Each row is a point on a tangle of strands that fork and nearly touch. The rows are in no order.
Points whose rows are less than 59.7 apart are linked; no others are. Some points are linked to none.
(116): [  3  -3  -3  -2  54  17  -3 -24 -17   9   2 -33   9 -15  -9  18   6  39
  27 -17 -43 -13]
(177): [ -8   7   4   6  -8  -6 -20   9  12 -16  13  26 -19   5  10 -12   0   0
 -30  12  15 -12]
(156): [-10 -10   3   3  -2  15 -16  -2   0 -16  19  30  -7  17   1   9  -9  -3
 -10  17  19 -18]
(204): [ 12   5   1  16  43   3  14  -9 -18  12   5 -32  21 -19 -29  34 -11  -8
  50  -4  -8  21]
(395): [ 10   2  31   2 -28 -22   5 -15   9  25   7 -15   2 -48   3  -3 -11 -12
  31 -15 -28  11]
(659): [  9 -29  -2 -32  -6  12 -18 -11   7 -21  39  14   0  37  -4  34 -17  -4
  12  23  13 -15]
(289): [ 11  -9  29   6 -13 -19  -7 -13  13  21   1  10   3 -23   4  -8 -14 -10
  15 -15 -12   5]
(619): [ -7  -3  -1   2  38  10 -12 -40  -7 -16 -18   3  11   2  12 -17  26  43
 -11 -39 -26 -10]
(587): [-20  -3  -2 -14  29  10 -17 -42   1 -12 -16  30   8  16  23 -23  42  41
 -28 -37 -26   4]
(393): [ 30  -1   5 -32   7   2  12  -9   5   5  -5  57  29  23  11   3  -2  -6
 -32   2  -8  13]
(332): [ -3 -16  15   3  30   9 -10 -44  -9 -21   5   3  11 -25 -17  12 -38  15
  30  -3 -10 -32]
(625): [  3  14  24 -15 -49 -28 -18   3  19  13   4  18  -7 -28  28 -13  18 -20
 -31   1 -11   9]
(678): [ 22 -16  -4 -36 -46   4  -2  10   9   0  56 -12  -5  30 -21  31 -22 -15
  17  19  -2 -14]
(115): [  1 -12   4  -5 -13  -6  -4 -17   3  -1  15   0   2   1  -5  30 -36  -8
  38  17   3 -19]
(838): [  4  18  10  -8 -64 -35 -19  20   2  10  28 -18 -10 -31  15  16  -1 -13
 -14  18 -11   5]
(518): [-22  -9   4   0 -16 -18 -41  30   2 -20  24  -2 -30   9  -4  12  -7   8
 -10  24  15 -23]
(433): [-10   5 -34  19  -4  27   4  14   6 -24 -20  14 -15  41  -7  -8  15   0
 -40  21  45  -9]
(292): [ -6   0   8 -13 -16 -14  -5  12  13  26 -11   7  -3   1  35 -45  38  -2
 -39 -26  -6   8]
(735): [-32  33  10  11 -24 -31 -21  14  -7  -6   5  -8 -21 -34   6 -36 -27  -5
 -13  11   5 -23]
(761): [-18   0 -11 -14 -41 -22 -32  45   1 -12  40  -9 -16  22 -23  22 -17   1
  -3  32  10 -27]
(265): [  9  21  14  22  27  -3  22  -7   3  16 -18  -6  11 -43  -2 -38   6   2
  -6 -29  -1  23]
(323): [  6 -11  -1  24   8 -14  25  30  12  38 -13 -33   5   7  17 -23  33  -6
  10 -10 -18  35]
(631): [ 16  -6  -1 -12   4  17   1   2  10  -5  -6  38   6  33  15  -7  14  -8
 -29  -1   3  11]
(39): [-28   9 -30  17  -7   8 -12  21  -7 -31  -1  19 -21  32  -9 -17  -2   3
 -27  29  48 -26]
(15): [ 19   5 -27 -33  20  39   1 -30 -10 -44 -31  58   8  52  11  13  14  12
 -33  -5  15   7]
(663): [-20 -15   1  -2  25  13 -28 -46 -10 -40   2  17  -4 -15  -6  13 -34  25
  12  -8   8 -49]
(117): [  2 -12 -14  17  41   4  18  23  -9  14 -11 -51   7  -6  -4   6  31   1
  31 -11  -9  28]
(815): [ -1  -9   7   4  53  13  -1 -19 -27   1  -8 -44  20 -21 -35  23  -9  18
  38  -6 -26 -15]
(91): [ -6   0 -23  13  19  26  22   5 -15 -14 -41  -4  -8  26 -20  19   7  -3
   9   4  53  12]
(472): [  8  -3  23 -16 -23 -22 -18  -7  15  18 -10  26   6  -5  24 -19  28  -9
 -35 -20 -15   7]
(596): [ 19  -6 -33   3  23  26  23  19  -5  -8 -37 -14   4  41 -26  36  10  -5
  26  18  39  11]
(727): [ 13   8  10   1  57  21   7 -18 -29   8 -15 -45  26 -31 -45  28  -4 -10
  40 -10  -4   2]
(87): [-20   8 -29  29  16  21  12   4  -8 -20 -26  -9  -7   2 -13  -5  -7   1
  -1   8  47  -7]
(824): [-11  -2  20   5 -31 -18 -12  19  -3  10   4 -42 -35 -32  34 -30  24   4
 -14  -5  -5 -13]
(547): [ 32  -5  -1 -10  -6   4  36   7  12  18  10  12  20  29  -5  16  -8 -11
  10  10 -12  18]
(36): [  2 -10 -32   2  32  25  15  10   1  -8 -21 -15   4  43  13   4  47  12
   9   0 -12  23]
(72): [  8 -18  11  12 -30 -22  18  24  12  41   2 -33  -8  -4   5   2  11 -16
  27  -6 -27  21]
(236): [ 29   1  13 -35  -7  -4  22 -19  11  16   0  54  45  13   8   0 -16 -10
  -3  -6 -26  34]
(461): [  3  -2  29   1  22  -8  -2 -28 -17   5  -2 -10   5 -44 -12  13 -39   8
  41  -2 -16 -20]
(210): [-12 -16  -7  17  16   7   7  -4   1   5 -12  -9 -10   3  20 -36  27  11
 -19 -16   5   0]
(576): [ 18 -16   0 -12 -20  -5   7  16   4  25  20  -6  -1  29  -5  21  -1 -14
  16  13 -11   8]
(176): [  1  14  15  -4 -48 -24 -33   9  12  -8  21  12 -15 -35  13   9   4 -17
 -25   2  -2   0]
(581): [ 18   0 -18 -23  12  27  14  -6   2 -23 -23  56  12  39  13   2  13   3
 -31   1  19   9]
(302): [-22  18  15  21   5 -16   1   1   1 -13   0  -8   1 -44 -15 -12 -49  -4
   7   9   0 -10]
(463): [-11   1 -29   0  13  29  -7 -27   6 -30 -25  39   3  35  12 -18  33  13
 -44 -17  20   9]
(224): [-21  -1 -12  -9  15  21 -15 -36  -4 -21 -29  52   8  14  15 -29  35  23
 -37 -34   0   1]
(437): [-23  13   2  -6 -25 -24 -31  19  -1 -16  23 -12 -23 -23   7  -2 -22  -6
  -6  25  14 -21]
(377): [  2 -18   8  12 -31 -31 -10  17   5  30   9 -46 -13 -22   8   6   9 -10
  25   6 -16   1]
(669): [-14   7 -30   5   1  27   0  -7   1 -44 -22  36 -16  32  -4 -11  20   7
 -33  -1  36  -2]
(615): [ -1  19  14  19  17 -10  27  -1  -2  11  -4   0   3 -46 -20 -14 -36 -12
   6   1   7   9]
(716): [-33  12   0  -1 -16  -7 -38  20  -3 -29  16   8 -34   0  -6 -16   9  11
 -31  10  15 -20]
(470): [  6   0 -10 -27 -55  -7 -20  29  11  -2  54   2  -7  21 -17  39 -23  -6
   5  29   6 -16]
(413): [  4  22  -8   9  40  22  25  -5 -39 -12 -43 -19   2   2 -35   8  11  -6
   7 -34  40  27]
(382): [ 43  -6   5 -39 -36  10  32   1  14  31  25  15  22  30  -6  16 -27 -18
  15   7 -16  12]
(262): [ -5  24 -24  20   9   7  20   8   6 -20 -23  15  -6   9  -9  -9 -15  -3
 -15  19  42   3]
(250): [ 18  -7  19   5  -7 -24  24  24   8  46  -4 -14  10  14   8   2  24 -13
   9 -11 -31  36]
(11): [ 17 -20 -12 -16 -33  10  10  26  10  20  38 -25  -4  43 -12  30  -3 -13
  16  31  -8  -2]
(345): [  1  -4  24  11 -10 -14  -2 -19  -8  19   8 -23   8 -43  -2  11 -34  -6
  46  -2 -24 -13]
(800): [ -4   1   9  -5 -16 -11  -8  15   0  18  -6 -28 -25 -15  35 -46  41   2
 -24 -10  -5  -1]
(105): [-27  17  13   5 -28 -26 -14  19  -8   1   0 -27 -22 -34  20 -30   0  -6
 -14  -1  -9  -5]
(469): [  7   4  -1  -5 -13  -2   9   7  10  -5  13  18   9  10  -8  19 -39 -10
  15  27   8   0]
(271): [  1   2   8  20  22  -2  14  -2   1   6 -21 -17   4 -26   8 -33  19  17
 -17 -34 -12   3]
(757): [-14 -16   2  -2   9  11 -19  -6   0  -6 -20   5 -18   7  31 -33  43  20
 -40 -34  -1  -7]
(339): [-20   0  11   4  -7 -17  -4  -7  -3  -4  17   5   4 -24 -10   4 -55  -9
  29  20  -4 -17]
(694): [  9 -17 -11  11  25   3   9  23   8  23  -4 -38   4  21  12   0  40   6
  18  -7 -28  25]
(540): [ -9  -4   2   0 -51 -18 -23   9   0  13  22 -42 -13 -34  14  18   1  -8
   9   8 -16  -5]
(358): [ -2 -12  -5  -6   4   6 -19  -4   7  -8  -4  27  -9  24  17 -21  37   2
 -28 -12  -8  -5]
(291): [ -9  26 -12  33   0  -4  32  16  -5 -11 -12  15  11 -11 -13 -11 -30  -8
  -4  23  38   7]
(831): [ -1  24  -8  16 -12  -6  23  10   8  11   4  10  17  -6 -12   7 -45 -15
  16  31  24   7]
(821): [ -9   8  -3  -3  54  25  -5 -39 -23 -15 -16 -18   9  -7  -4   5  16  55
  11 -32 -31 -14]
(398): [ 11 -12  -9  23  35   5  15   9 -11  25  -3 -50   8  -3 -18  26  10  -7
  46  -4 -18  11]
(112): [ 15  33  15  36  29  -2  35  -2   6  22 -10  -4   8 -41 -17 -14 -12 -15
  -1  -9  11  30]
(274): [ 35  -1   9 -46 -23  -2  22 -15   4  25  25  33  29  23   4  12 -19 -21
   1  -8 -28  16]
(724): [-13 -16   0  -3   9   9 -21 -24   1 -33  13  31  -2   1  -3   9 -25   9
   8  11   7 -36]

Follow the links from the first point to the second, and from the first to the third. Name the last point that the two ways share.
(15) / (761) / (831): (631)
(156) / (398) / (339): (518)
(596) / (576) / (15): (631)
(576) / (156) / (694): (518)

A fork is a point with three links, a tip a point with one. Leave the first point through the second and follow the links. Name the first fork or tip that comes.
(631) / (393): (518)
(302) / (615): (631)
(377) / (72): (39)
(518) / (716): (289)
